A landscape with many peaks, sampled at points; each row gives a point and its height.
A climber steps from a point to the highest of its 2 nearest points, and stops where none of them is higher. Distance is the straight distance between rows; heights are no part of it.
z596 (h 2.45): [135 143 128  89 124 155 157 131 119 204 223 145 136 138 124  49 113 116
 119  80 128 142 126 121  90 118 125 112 132 132 134 121 155 101 113  94
 119]
z6 (h 3.28): [134 100 113 163 108  52 106 133 151 130 131 175 209 134 127 192  99 160
 149 109  79 180 119 115 119  96 131 151 122 115  74 125  89 156 137 143
 161]
z988 (h 7.59): [115 117  87  77 171 137 156 174 146 129 153 149 165 154  84  57 142 120
 139 108 132  70 102 107  73 124 128 150 147 172 104 152  96  74 152  96
 116]
z820 (h 7.12): [182 122 143 150 107 159 153 115 129 128 171  87 120 121 170 118  88 173
 103 100 161  99 122 113 105 102 171 162 150  75  99 164 165 160  90 138
  51]
z177 (h 6.82): [142 133 123 159 202 139 214 112 156 137 130 134 161 145 138 166 180 151
 126 115  92 133 180 177  93 101  93 111 142 100 136 182  53 129 173 123
 128]
z889 (h 2.19): [146 141  98 111  98 117  84 145 108 162 189 134 155 169 105  68 131  57
 146 103 111  98  93 109 140 120 152 107  93 145 133 168 141 132 132 135
 149]
z920 (h 6.34): [135 170 153 148  98 140 166  92 149 134 107 120 108 109 164 155 171 139
 108 100 112  91 157 107 147 121 130 108 174  87 116  82  99 151 125  61
 144]
z534 (h 6.63): [ 97 106 107 147 156 117 170 123 154 117  91 141 131 162 110 156 165 120
 191  50  97 138  66 164 148  64 114 145 158 115 131 129 117 164 182 116
 138]
z864 (h 6.48): [121 125 102 132 146 137 224 140 177 137 167 103 176 150 103  86 191  94
 132 139 125  99  71 146 105 103  75 137 133 131 167 194 139 122 187 127
  97]
z37 (h 6.76): [112 139 123 148 117 159 134 139 114 108 100  87  91 111 201 125 124 102
 100 151 186  94  95  88 143 165 151  77 159  92 161  37 157 138 126  63
 115]
z10 (h 6.74): [120 108 100 137 119 127 172 150 190  97 127 165 153 187 118 139 151  96
 199  41  92  99  52 113 125  75 121 125 154  87 127 146 127 137 154 116
 156]
z262 (h 7.29): [125 168 141 158 146 195 156 107 146 134  99  73  68  81 206 140 141 102
  96 158 183 105 119 123 138 202 145  72 160  85 157  62 141 117 149  89
 113]
z675 (h 6.98): [105 124 150  89 119 156 153 128 148  94 134 111 113  83 149 138 124 228
  94 125 128  66 140 111 106 183 129 155 153 144  87 144 125  74 145 108
 108]
z806 (h 6.31): [116 127 111 129 105 151 126 148 109  87  87  81 107 120 186 119 128  79
 100 201 173 117  74 101 151 172 156  75 121 134 184  72 187 135 140  90
 128]
z747 (h 1.11): [143 141 101 165 139  92 108 107 121  94  57 135 109  97 102 179  75  90
 128 142 157 161 145 183 172 146 136 146 137  86 161 119 113 135 108 181
 103]
z719 (h 6.66): [115 118 133 101  96 116 142 139 171  97 141 145 104 135  97 108 177 125
 142  90  94  56  93  94 132 102 140 169 167 128  89 108 131 106 136 140
 159]
z290 (h 3.56): [147 126 136 132  66 137 141  98 178 101 125 172 156 119 135 164 148 153
 102 156  66 191 150 104 148 147 110 128 111 108  64 102 111 158 142  97
 157]
z355 (h 0.65): [131 124 145 111 106 101  96 143 117 121 141 172 183 123 110 132 121 153
 102 171 103 152 192  78 116 123 133 114 107 141 120 113 122 113 112 113
 182]
z775 (h 4.65): [ 81 101 153 138 134 137  89 132 150 169 119 135  68 145  79 144 172 119
 125 117  99 141 141 131 162 161 116 165 136 173 119 116 101  41  86 125
 210]
z111 (h 0.61): [159 121 117  82 111 118 121 130  77 119 160 117 129 130 102  40  83 116
 137 134 139  90 109  90 114 113 187 123  91 136  88 121 168 151 125 118
  98]
z995 (h 6.85): [119 133  89 127  76 144 163 158 157 109 182 164 148 177 134 121 144 121
 165  49  68  81  64 100 135  97 134 122 164 101  97 147 122 138 171  80
 145]
z930 (h 2.08): [143 146 114 137  91 125 118 139 113 162 182  70 126 140 158  74 141  63
 123 118 137 108 110 125 141 106 147 102 112 152 146 169 179 151 123 132
  98]
z876 (h 1.33): [141  79 155 144 175 162 111 143  64 120  80 127  88 183 148 142  91 129
 108 178 163 162 172 182 122 131 169 103  85 143 158 117 135 154  93 124
 120]
z493 (h 1.47): [109 155 132 115 103 135 138 112 129 119 126 166  82  80 118 156  67 145
 112 114 115 178 165 153 129 187  85 156 139  98  98 127 101  91 111 135
  89]
z189 (h 7.71): [141  92  89 100 209 130 135 198 140 105 104 128 180 186 117  86 141 108
 142 120 144  65 121 118  96 131 153 160 120 168  95 207  97  76 148 115
 154]
z230 (h 7.82): [109  91 104  95 181 134 135 181 155  91  98 133 148 186 126 131 172  98
 162  86 118  87  91 129 118 119 127 163 135 170 120 189 104  96 157 113
 164]
z394 (h 5.51): [118 124  97 147  69 178 144 133 183 146 145 118 124 149 177 163 157  68
 125 125 117 162  34 117 148 170  91 119 130 156 135 154 152 101 144  98
 153]
z635 (h 4.19): [134 156 121  93 123  90 100 136 129 138 142 158 193  68  90 123 100 163
 111 186 156 120 157  98 104 151 107 136 150 108 123 122 121 112  74 151
 127]
z202 (h 7.02): [126 144 154  91 140 181 192 114 139  91 138 114 109  82 142 126 145 187
  95 125 106 106 167 133 102 168 105 126 133 122 106 151 110 105 170 124
  96]
z649 (h 1.22): [150  99 134 152 168 133 100 119  83 112  78 131  86 136 118 169  73 123
 122 147 166 156 157 184 144 136 169 133 111 101 157 116 133 147  83 160
 111]
z749 (h 7.51): [ 96 120 125  64 167 135 126 160 110 114 138 146 135 137  69  66 151 134
 137 115 120  99 118 117  93 136 137 160 118 190 116 112 115  95 147 119
 130]
z916 (h 7.42): [163 140 151 114 104 145 156 112 122 116 164 118 131 112 169 112 103 197
  98 122 123 101 160  91 106 114 140 132 138 100  99 150 142 161 119 102
  81]
z601 (h 0.77): [147 115 128 105 134  95 119 150 145 145 171 162 200 125  63  93 155 124
 122 129  73 168  97 108 117  97 138 140  82 135  93 131 124 142 146 189
 164]
z548 (h 0.92): [ 90 139 143 129 111 107  97 121 126 112  85  92 126 104 119 164 173 146
 120 161 116 122 132 148 150 148  76 142 115 178 135 147  88 125 154 136
 142]
z923 (h 6.07): [161 114 107 134 149 116 105 129 128 107 106 151 154 112 102 155  77 136
 135 122 167 100  91  98 127 130 173 186 140  86 104 134 153 125  46 166
 138]
z249 (h 5.02): [ 98 126 129  80 153 111 146 159 118 139 165 162 180 146 110 114 120 178
 136 103  91 136 140 116  83  99 106 122 135 155 105 134  90 127 169  79
 146]
z106 (h 0.85): [ 93 120 155 112 137  98  79 155 110 128 114 122 116 110  62 119 186 136
 124 142  89 137 131 137 150 133 107 160  86 191 121 107  95 136 153 158
 163]
z577 (h 0.73): [142 117 133  83 126  95 106 168 141 140 172 171 222 113 107  95 130 150
 117 157  76 175 165  94  89 112 131 107  89 148 103 132 104 138 148 141
 165]
z974 (h 1.03): [138 142 111 167 129  70  88  97 155  86  54 143  97 101  66 171 128  75
 147 134 138 135 138 159 184 147 123 185 136  78 125 128  98 115 102 210
 139]
z315 (h 3.61): [130 143 119 118 116 139 140 136 123 130 155 101 145  86 148 100  90 126
 111 158 198 109 114 103 115 147 145 119 141 130 152 125 178 104  79 119
  90]
z247 (h 0.36): [117 122 136 147 150 197 158 119 115 150 118 108  69 142 125  85 150  67
 115 135 157 111 140 132 139 134 168 121 118 156 195 111 182  67  98 128
 136]
z867 (h 6.25): [123 122 132 159 150 145 166 122 123 167 159 113 131 187 175 168 157 131
 138 118 101 206  82 161  97  91  82  91 117 134 133 168 114 202 202  98
 113]
z514 (h 5.96): [123 156 164 156 100 141 138  81 112 115 113 119  72  95 149 123 140 155
 105 118 116 101 200  96 162 105 161  91 148  74 125  55 144 136 102  86
 139]
z295 (h 3.40): [137 123 120 159  89  84 114  93 144 106  87 174 163 133 135 196 127 164
 137 126  85 179 141 132 159 121 113 148 128 106  94 103  93 166 134 111
 147]
z698 (h 5.37): [129 153 100 103  76 127  94 140  90 133 164 122 142 166 196 104  88 120
 139 126 141  88 136  86 127 139 115  45 119 125 122 147 120 175 166  64
 112]
z303 (h 6.36): [157 128 122 176 134 116 130 110 139 145 109 148 163 140 153 173 125 108
 114 151 135 155 156 134 132 115 132  87 133 133 168 119 121 141 115 130
 153]
z84 (h 7.21): [129  82 170 143 151 170 115 127  65 123 112  80  54 199 160 113 106 130
 122 150 140  94 147 116 132 130 185 122  53 170 132 124 178 103 119 118
 123]
z933 (h 0.83): [115 142 143 150 117  65  72 109  98 166 141 150 125 110  85 130 116 143
 134 134 129 157 166 113 145 100 150 111 133 111 138  62 132 124  78 128
 173]
z942 (h 6.06): [159 127 129 145  83 166 113 157 137 100 157  89 126 173 210 148 117 118
 103 112 131  33  97  69 139 161 157 121 108 140 107 197 163 101 118 104
 132]
z797 (h 7.77): [144 122 194 120 106 165 134 104 120 133 152 113  81 111 150 137 127 214
  91 122 104 118 205 104 124 141 142 139 108 117  84 142 128 115 121 111
 113]
z587 (h 0.96): [124 138 120 146 133  69 102 122 163  86  47 115  95 103  78 156 171  85
 166 148 167  81 127 167 177 126  86 168 152 101 156 134 105 117 120 211
 143]
z163 (h 4.63): [108 125  96  99  88 129 116 118 168 121 141 162 144  66  98 136  95 138
 123 175 134 203  81 140 141 203 100 176 129 124 111 107 135  96 110 151
 107]
z346 (h 4.35): [124 165 143  58 129 119 120 130 129 142 155 141 146  33  77  99 116 150
 116 192 130 154 160 125 120 159  75 132 127 110 125 136 114 110 125 192
 105]
z925 (h 5.74): [133 156 154 176 108 122 108  84  83 116 112 108  85 120 128 115 139 120
 105 161 123 125 212 104 167  75 177  96 104  93 150  81 153 144  80 121
 138]
z98 (h 7.22): [110 132 177 113 147 143 142 116 108 121 141  70  87 117 164 114 104 211
 102 127 175  51 166 119 113 171 123 115 118 148 102 141 151  74 127 121
  91]
z812 (h 7.95): [138 160 153 129 133 192 172 104 136 145 127  81  93  94 192 140 133 123
  90 169 176 127 136 144 121 192 102  88 140 118 157 133 146 123 139 126
  88]
z372 (h 1.21): [128 125 162 113 111 128  86 114  71  96 107 129  70  91 136 143  73 183
 119 174 152 181 191 139 148 161 121 109 105 112 127  87 145 150 131 139
 115]
z634 (h 3.78): [113 138 137 119 141 168 153 126 136  96 117  90  86  86 142 106 122 133
 109 137 170  84  99 140 134 169 156 135 140 141 146 115 176  89 139 143
  89]
z852 (h 0.75): [127 155 138 139 113  82  84 126 101 184 169 144 134 141  91 115 112 136
 117 109 126  98 154  86 131  99 154 113 125 114 115 112 134 105  63 117
 161]
z338 (h 3.20): [143 106 110 135 121  88 107 151 121 109 130 188 178 166 125 168 108 141
 143  74  90 129 143 107 115  92 171 129 128 126 106 114 103 149 125 109
 185]
z957 (h 6.28): [115 137 120 144  85 104  92 120 135 133 125 126 124  84 113 160  97 141
 128 152 156 125 104  97 153 154 146 170 152  97 107 107 145  90  52 134
 140]
z159 (h 3.45): [126 135 145 112 152 143 123 134  96 132 132 125 130 115 117 109  76 164
 101 182 194  98 172 105 109 164 128 132 109 127 139 125 150  81  73 129
 116]
z283 (h 5.14): [121 146 109  77  82 117 128 157  92 123 178 161 159 151 151  89  95 166
 138 102  99  99 136  86 102 122 108  90 133 140 108 141 111 148 162  59
 130]
z437 (h 6.97): [143 108 159 147 116 164 124 112  96 112 127  81  60 172 182  97 124 124
 117 110 137  72 120 110 131 138 198 112 100 161 120 138 194 127 137 109
 111]
z123 (h 0.38): [144 121 119 185 147  64  86 110 126 136  85 155 167 107 125 202  86 141
 117 153 130 178 187 168 132 160 118 146 113 129 124 136  64 119 109 181
 130]
z451 (h 1.81): [130 138 151 142 103 145 132 103 126 134 156  46  95  91 163 122 149 156
 111 141 119 141 105 153 142 146 111 138 102 153 123 178 153 142 165 164
  74]
z310 (h 0.43): [113 107 139 126 168 191 123 151 137 102 113 133  84 160  97  99 168  79
 133 150 137 106 143  93 137 146 182 153  98 156 154 112 159  40  87 134
 183]
z363 (h 6.86): [137 123 119 138 129 143 141 135 120 125 135  78 121 105 182 139  51 174
 127 114 203  99  91 134 110 118 146 156 163  90 111 142 159 157  79 136
  36]
z856 (h 6.50): [118 112 115 141 163 151 168 114 117 119 103 131 123 164 141 159 150 123
 160  95 107 187  72 180 136  92 119 121 131 138 142 117 123 185 177 102
 121]
z599 (h 1.07): [124 130 151 138 172  82 126 118 114 143 107 152 144 101  78 140 130 126
 130 127  96 164 205 192 128 106 127 103 118 140 170  90  70 149 156 185
 139]
z379 (h 6.68): [138 127 112 145 125  97 111 137 126 131 114 131 165 163 128 110 123  77
 138 155 139  98 127 125 138 101 160  92 128 141 179 122 141 142 122 127
 147]
z382 (h 1.13): [144 102 138 149 205 105 108 122  99 124  77 147 139 137  88 158 111 120
 130 130 122 139 189 179 131 109 186 124 107 129 151 118  92 138 110 174
 149]
z203 (h 0.95): [123 143 141 155 125  87  66  99  77 168 120 118 103 106 126 143  94 132
 141 137 150 203 188 161 145  90 124  95 124 106 157  73 137 170  90 144
 123]
z45 (h 7.04): [157 159 137 138 164 183 206  96 155 121 104 127 109 132 128 165 186 121
 105 121  98 114 165 162 121 136 109 120 144 106 137 140  80 139 167 125
 121]
z550 (h 2.82): [ 80 152 102 118  75 100 113 106 152 169 174  60 120  47 157 128 134 141
 146 122 113 180 112 125 153 115  59  98 159 103  93 115 159 158 129 130
  73]
z359 (h 7.41): [ 97 119 154  66 160 148 147 148 100  99 130 106 118 105  96  73 159 171
 131 123  99 106 132 140 113 129 128 162  97 186 117 132 111 138 192 119
 102]
z395 (h 0.47): [111 136 140 142 128  81  72 114  99  95  84 163 111 114  90 191  92 163
 114 156 124 168 193 142 154 161 120 153 103 108 114  90  84 115 104 144
 139]
z715 (h 3.03): [ 96 153 120 119  79  88 142  95 140 115 130  96 118  58 162 146 135 178
 141 122  87 163 121 121 166 113  69 120 157  73  67 110 120 183 166 120
  83]
z802 (h 4.94): [108 109 126 101 191 117 110 203 122 168 172 162 192 139 104 102 118 161
 115 102 111 166 133 115  80 135 131 130 103 172  74 125  93  80 132 114
 167]
z628 (h 0.26): [128 102 138 158 179 205 147 123 101 157 106 132  76 195 145 119 117  71
 125 128 156 148 147 159 130 131 171  84 108 156 194 100 161  93  98  86
 147]
z186 (h 3.04): [110 123 124 142 156  93 117 130 132 145 103 148 122 144  91 135 162 108
 155  93 136  84 133 125 133 102 140 155 176 127 156 104 113 105  97 130
 166]
z103 (h 7.60): [123 111  97 141 148 130 146 168 186  92  72 139 167 203 166 178 183  79
 156 101 126  86  72 124 121 124  94 113 145 140 144 168  99 124 173 108
 189]
z863 (h 2.95): [136 115 123 100  91 111 143 136 140  83 124 197 146 125  88  92 142 121
 131 123 112 121 141  93 130  86 164 128 172  87 124  27 138 145 132 100
 141]
z234 (h 1.57): [144 134 145 142 127 173 141 109 131 122 140 123  65 111 131 155  91 123
  94 106 117 191 154 176 122 182 100 176  98 117  86 176 113  83 130 172
  71]
z97 (h 2.85): [143 129 125 105  92 132 158 114 156  96 136 172 147  67  97  95 130 127
 124 130 118 178 150 123 138  87 156 113 156  63 135  40 162 170 130 121
 113]
z542 (h 1.00): [ 98 154 136 137 145  96 124 111 119 139  99 110 135 113 103 141 160 123
 134 132 127 125 144 176 144 109  98 117 133 152 168 133  91 155 145 145
 135]
z316 (h 0.03): [169 141 131 166 107 128  92 104 124 112  93 131 131 120 184 189  78 153
  93 223 169 177 173 128 131 172  94 119 103 107 127 161 110 155  96 141
  98]
z743 (h 1.34): [117 151 163 102 133 148 126 122  90 103 104 123  71  86 143 153  73 176
 107 147 153 152 188 149 122 177  86 118 119 120 122 136 120 112 131 146
 101]
z64 (h 4.06): [ 95 152 110  95 131 106 108 144 124 135 147 148 132  64  75  99 127 146
 121 177 199 106 121 106 109 164 121 134 171 113 140  73 149  74  71 158
 121]
z523 (h 5.24): [122 110 118 158  88 167 142 101 196 143 134 127 104 118 144 153 151  83
 138 112 104 186  61 137 166 163 107 168 134 131 128 154 151 108 127 135
 125]
z333 (h 6.75): [127 119 113  97  93 154 175 155 167 102 175 134 126 153 116  85 164 132
 150  72  75  44  70  84 116 117 144 166 157 125  96 147 135 105 155 103
 119]
z940 (h 1.09): [126 114 151 128  97 101  67  98  81 119 110 145  92 100 119 138  85 158
 135 145 125 236 165 162 155 138 122 139  87 118 117  86 134 174 128 152
 112]
z934 (h 5.91): [130 142 120 153  88 151 120 128 150 153 137 137 147 151 167 162 138  94
 106 157 130 157 107 109 135 155  95  91 126 154 155 136 133 107 114  94
 159]
z199 (h 5.47): [159 129 112 154 149  69  99 130 107 196 155  93 177 149 153 111  93  97
 140 129 148 115 114 150 113  74 146 107 126 131 153 176 137 179 105 161
  98]
z14 (h 3.75): [155 140 141 131  54 121 130 102 170 123 153 130 163  85 136 140 138 153
 102 168  92 161 141 102 147 128 110 136 121 104  91 136 131 151 117 128
 127]
z392 (h 4.13): [ 77 127 132 133 174 103  72 158  75 176 104 107 106 151 111 136 142 121
 155  89 139 120  95 155 149 125 114 142 108 202 166 139 125 112 125 135
 156]
z729 (h 0.81): [121 121 124 111  98  87 101 154 158 128 139 148 166 123  75 122 172 111
 131 146  96 131 100 120 134 104 107 138 118 157 112 111 118 134 145 156
 177]
z954 (h 5.78): [164 125 133 136 127  85 100 124 113 164 138 129 164 124 154 116  77 142
 135 164 145 173 160 150 108  72 136  97 131 100 143 132 142 207 113 154
  92]
z561 (h 5.73): [163 146 112 147  73 159 127 149 111 118 165  97 122 174 223 129 107 110
 102 110 140  36 101  79 128 141 146  77 125 108 114 168 130 168 137  76
 109]
z811 (h 5.10): [132 126 136 167 160 115 138 109 124 163 152 106 139 155 136 172 148 160
 132  87  91 141 135 163 124  83  99 162 127 125 127 198  86 141 136 135
 117]
z552 (h 5.03): [144 105 130 157 131 189 140 119 187 112 101  99 110 137 158 149 146  66
 147 120 147 144  60 123 156 159 133 164 130 142 162 181 172  98 101 147
 130]
z498 (h 7.30): [141 115  89 155 154 138 153 142 171 114  92 139 184 185 178 198 135  97
 137 121 122 142  89 126 117 132 127 107 144 133 140 149 104 150 159 105
 168]
z738 (h 2.26): [159 126  95 111 139 106 118 138 107 156 174 166 176 157  93  71  93  88
 154  88 111 119 104 126  99  92 177 111 104 130 115 136 129 150 142 139
 135]
z533 (h 6.64): [130 125 115 136 193 120 219 136 158 153 160 115 190 155 114 107 183 136
 130 132 100  99 135 146  85 101  86 121 142 134 154 185  92 120 189 113
 118]
z2 (h 4.50): [120 144 106 106 102 142 146 125 181 137 162 157 155  57  69 130 127 115
 115 171 123 183 104 153 123 175  69 158 133 114 113 147 113  96 131 189
  96]
z146 (h 0.55): [119 129 151 122 136 115  88 118 100 115 106 168 144 110 120 165  97 205
 109 158 111 176 227 120 129 147  98 120 116 120 113 108  87 122 124 113
 162]
z348 (h 1.46): [143  99 180 163 183 183 113 129  78 158 106 104  71 191 143 151 116 148
  98 128 154 163 208 189 103 126 135 116  89 137 136 159 100 132 106 143
 116]
z508 (h 0.49): [124  96 130  92 158 172 114 144  96 108 122 132  82 153  87  46 137  72
 140 161 146 118 101  94 129 159 189 144  80 173 153  91 185  67 121 148
 158]
z24 (h 6.10): [157 130 125 126 150 141 127 115 116 140 130 142 142 108 141 143  75 142
 124 157 144 190 162 175 103 113 108 103 138  99 157 141 116 176 120 157
  80]
z979 (h 2.96): [137 141 132 149 144  92 145 112 152 107  88 146 130 118  88 140 174 122
 134 121 134  57 185 135 147  89 141 143 174 111 147 107  97 130 117 136
 144]
z661 (h 6.72): [145 176 140 174 121 160 185  74 165 146  87 115  82 116 147 167 190 110
 121  94 103 118 143 153 158 141 104 113 161  73 119  95  74 142 153  99
 128]
z221 (h 5.55): [129 146 128 159  94 144 140 104 129 160 138  86  90 132 201 167 122 158
 127  79 135 124 100 126 127 136 109 132 171 116 110 140 127 145 113  84
  94]
z458 (h 5.72): [123 109  80 120 171  58 149 139 136 141 118 119 174 165  78  63 148  79
 195  98 113  68  62 148 107  58 133 135 130 136 132 158 118 154 177 164
 125]
z742 (h 1.68): [156 123 153 137 133 168 126 115 106 121 140  74  76 120 148 143 103 157
 105 139 137 153 138 175 118 156 112 153  94 127 116 191 125 144 140 183
  60]
z714 (h 0.54): [144  98 118  79 137 150 130 132 106  92 119 130 123 130  88  47 121  88
 131 154 136 105  98 117 126 129 183 147  99 153 142 109 173 134 138 137
 120]
z181 (h 3.12): [126  92 115 124 163 118 133 131 142  91  83 186 137 159 101 174 139 129
 154  79 110 136 138 132 134 105 167 142 148 115 137  89 115 127 129 121
 169]
z539 (h 2.73): [102 147 120  85 107 110 148 123 127 137 163 142 140  70  86  74 146 144
 149 104  97 175 115 137 124  71 118 120 144 101 118  78 143 164 152 134
 110]
z326 (h 6.42): [121 139 114 147 101  91  72 137  76 117 112 121 133 148 151 127 110 100
 128 167 149 130 140 110 147 100 148  76 104 139 170 100 150 164 120  98
 146]
z76 (h 2.53): [152 138 128 104 130 133 156 125 105 183 201 105 129 154 138  43 127 118
 126 103 108 127 143 121  97  92 107 108 123 143 149 162 143 139 153  80
  95]
z9 (h 4.36): [ 78 142 134 137 113 132 114 118 130 172 115 145 115 149 142 160 161 134
 126 109  99 192 133 152 135 149  68  94 151 181 155  96  84 106 153  65
 187]
z904 (h 7.24): [113 136 163  62 176 169 163 132 101 111 130 120 124 109 149  90 140 193
 104 146 123 108 197 127 102 153  92 122 103 166 118 157 109 122 165  98
 107]
z507 (h 6.55): [118 135 104 143 109 116 113 112 124 129 123 125 127  88 155 173  46 172
 131 117 192 135 105 126 133 152 125 157 168  82 101 108 140 114  59 118
  79]
z368 (h 5.90): [126 142 148 143 100 158 142 110 118 166 165 104  88 161 191 152 144 174
 130  92 106 172  99 131 106 116  89 100 137 123 100 148 118 183 167  80
 113]
z538 (h 0.88): [139 103 127 146 165  73 117 144 177  82  63 145 115 156  94 127 182  72
 171 176 170  61 144 140 139 114 122 147 147 128 181 107 112 112 116 179
 168]
z400 (h 2.64): [131 153 151 106 114 109 123 112 118 167 188 122 144 117 105  72 159 131
 127 116  69 162 159 132 127  72 115 115 107 136 126 138 135 164 159 122
 122]
z65 (h 5.61): [148 123  81 156 150  69 142 140 146 165 143 101 192 162 136  99 114  57
 174 103 136  83  62 147 121  64 138 103 140 122 162 183 146 165 140 167
 113]
z992 (h 2.31): [165 138 106 119 130 111 127 120 139 166 181 178 173 133  76  53 150  78
 151  81  91 109 100  99 113  78 178 123 134 100 113 112 140 133 107 159
 154]
z909 (h 5.27): [128 134 118 158 136 150 151 100 132 147 130 113 107 120 156 183 112 158
 140  94 143 146 106 159 128 125 103 167 149 109 123 168 120 132 112 128
  83]
z187 (h 4.76): [ 93  96 151 132 148 160 101 145 103 141 126 128  78 155 127 165 124 137
 134  91 117 152 120 129 142 150 135 157 104 176 104 121 138  80  99  98
 185]
z337 (h 1.95): [115 147 144 122  85 131 113 134 115 148 173  61 112 113 164  95 156 111
 106 147 135 112  98 116 134 150 117 123  98 179 143 163 174 123 145 139
 107]
z197 (h 0.68): [135 137 136 118 113 106  98 124  73 127 143 125 124 150 102  88 115 114
 135 114 124  63 154  81 135  99 178 122  98 145 109 130 146 121 116 108
 143]
z131 (h 4.77): [129 114 107 119 133 148 128 139 153 126 135 159 158 103  91 133 120 101
 137 141 152 170  60 136 126 157 136 157 137 137 137 115 152  96 104 165
 131]
z174 (h 6.61): [133 105 107 128 127 150 198 150 190  93 117 128 158 170 111  98 185  78
 161 110 108  96  60 123 124  82 112 137 123 116 140 165 151 149 180 138
 132]
z231 (h 1.56): [134  94 181 144 137 173 101 137  83 141 108  85  47 164 132 155  83 170
  97 125 162 164 178 175  99 156 115 148  87 133 120 170 115 127 116 182
  64]
z5 (h 3.05): [137  98 108 111 158 129 164 139 128  89  97 207 155 168  93 104 140 113
 138 110 107 117 164 120 110  94 188 110 156 125 134  60 115 135 149  82
 164]
z289 (h 4.88): [126 103 123 124 164 181 123 126 145 107 106 126 112 127 105 134 136  82
 154 120 148 155  75 156 149 151 147 175 118 147 158 149 150 107 114 171
 139]
z976 (h 7.25): [159 186 137 130 135 176 170 101 136 124  95  99  81  85 190 157  99 107
  98 191 140 162 138 156 116 195  70  87 129  93 136 156 110 170 171 143
  75]
z618 (h 3.97): [ 97 120 100  72 170 105  98 163 108 100 111 148 137  97  71  94 135 130
 133 177 195  82  71 117 110 173 126 163 147 154 137  88 132  87 104 170
 125]
z800 (h 5.92): [166 117  96 128 125  77  97 138 158  93  96 134 188 120  96 122 116  88
 158 132 153  93  58 104 144  91 166 164 136  87 126 143 165 162  81 189
 138]
z530 (h 2.68): [ 86 144 112 108  84 100 124 110 138 149 179  94 115  62 111 108 154 131
 155  83  95 194  90 139 155  93 117 124 151  98  84  85 161 164 132 137
  88]
z817 (h 7.49): [134 112 190 127 123 148 111 122  92 118 142  88  80 140 141 126 114 196
 105 140 138  98 182 100 121 149 165 134  71 159  97 130 160  97 111 133
 130]
z318 (h 6.53): [114 111 139  95 106 134 106 147 137  87 126 105  89 148 128 101 158 103
 156  93 110  56  73  75 145 139 172 161 124 157 117 144 171  90 132 130
 158]
z505 (h 3.24): [107 143 107 157 101  56 141  97 153 116  89 146 165  97 132 178 129 167
 158 116 111 158 112 148 154  91  68 135 152  81  93 103  95 188 153 125
 114]
z569 (h 4.22): [ 80 123 118 137 146  98 108 141 115 165 123 147 137 167 125 155 137 120
 154  73 104 146  93 162 122 110  97 118 145 181 161 111  99 117 159  96
 174]
z731 (h 2.38): [141 136 120 108 132 151 148 139 144 167 187 169 151 129  85  72 131 103
 115 102 135 101 115 100  93 122 165 133 149 118 123 111 149  77  83 122
 149]
z973 (h 4.87): [ 95 107 153 103 151 140  86 177  84 143 144 139 124 148 116 133 108 177
 121  95 118 170 133 132 113 137 118 144  80 192  98 116 110 112 132  96
 166]
z445 (h 6.54): [166 166 129 153 146 162 150  96 140 175 119 130 127  98 186 152 104 123
 113 167 154 177 172 168 119 142  76  73 156  79 158 143 116 170 126 130
  92]
z941 (h 4.53): [ 82  97 123 152 107 124 123 130 186 167 120 167 118 163 102 161 169 110
 132 116 100 165 120 143 144 160  86 139 180 177 126  99  84  61 122  86
 201]
z371 (h 6.05): [130 144 148 155 110 137 124 106  79 104  92  92  90 125 154 120 145 111
  99 191 141 111 167 105 168 125 161  85  96 135 167  92 159 141 115 109
 136]
z725 (h 6.33): [110 118 131 139  87 155 115 141 143 108 126 102  93 153 177 159 147 127
 118  94 118  60  82  88 152 159 144 138 130 158 113 155 153  91 128  92
 160]
z78 (h 5.81): [156 118  90 108 136  74 123 150 165 114 117 126 167 136  75  57 154  68
 195  97 146  66  43 106 122  73 131 152 147 101 120 144 146 152 129 189
 131]
z342 (h 6.96): [144 106  84 149 147 115 143 156 117 133 106 149 178 201 181 145 109  76
 138 115 134 110 108 143 113 111 153  65 137 144 167 144 115 151 151 100
 149]
z621 (h 3.98): [148 141 142  93  73 125 113 136 143 116 162 136 177  68 136 127 104 172
  89 204 130 142 157  71 119 159  98 136 121 124 106 152 148 128 106 134
 126]
z105 (h 3.90): [ 97 114 109  91 136 141 139 159 130  80 107 131 121 105 112 109 128 118
 132 149 181  84  73 111 114 165 146 169 161 151 149  92 158  96 125 122
 110]
z977 (h 0.25): [153 166 136 175 131 103 122  91 132 133  95 146 147 106 150 200  91 146
 102 171 134 161 212 157 128 151  85 112 124 101 134 162  60 140 118 151
 111]

Where does a climber stop that starts at each point below?
z9 => z995
z65 => z797
z392 => z995

Call two points neighbours if one is among the 2 nearest of the other. Go from one point of each pair to the other, from neighbour to neighbour, staying as high as possible. Name the lowest point that can't be avoided.
z995 and z230 => z925
z812 and z230 => z371
z45 and z995 => z864
z230 and z797 => z675
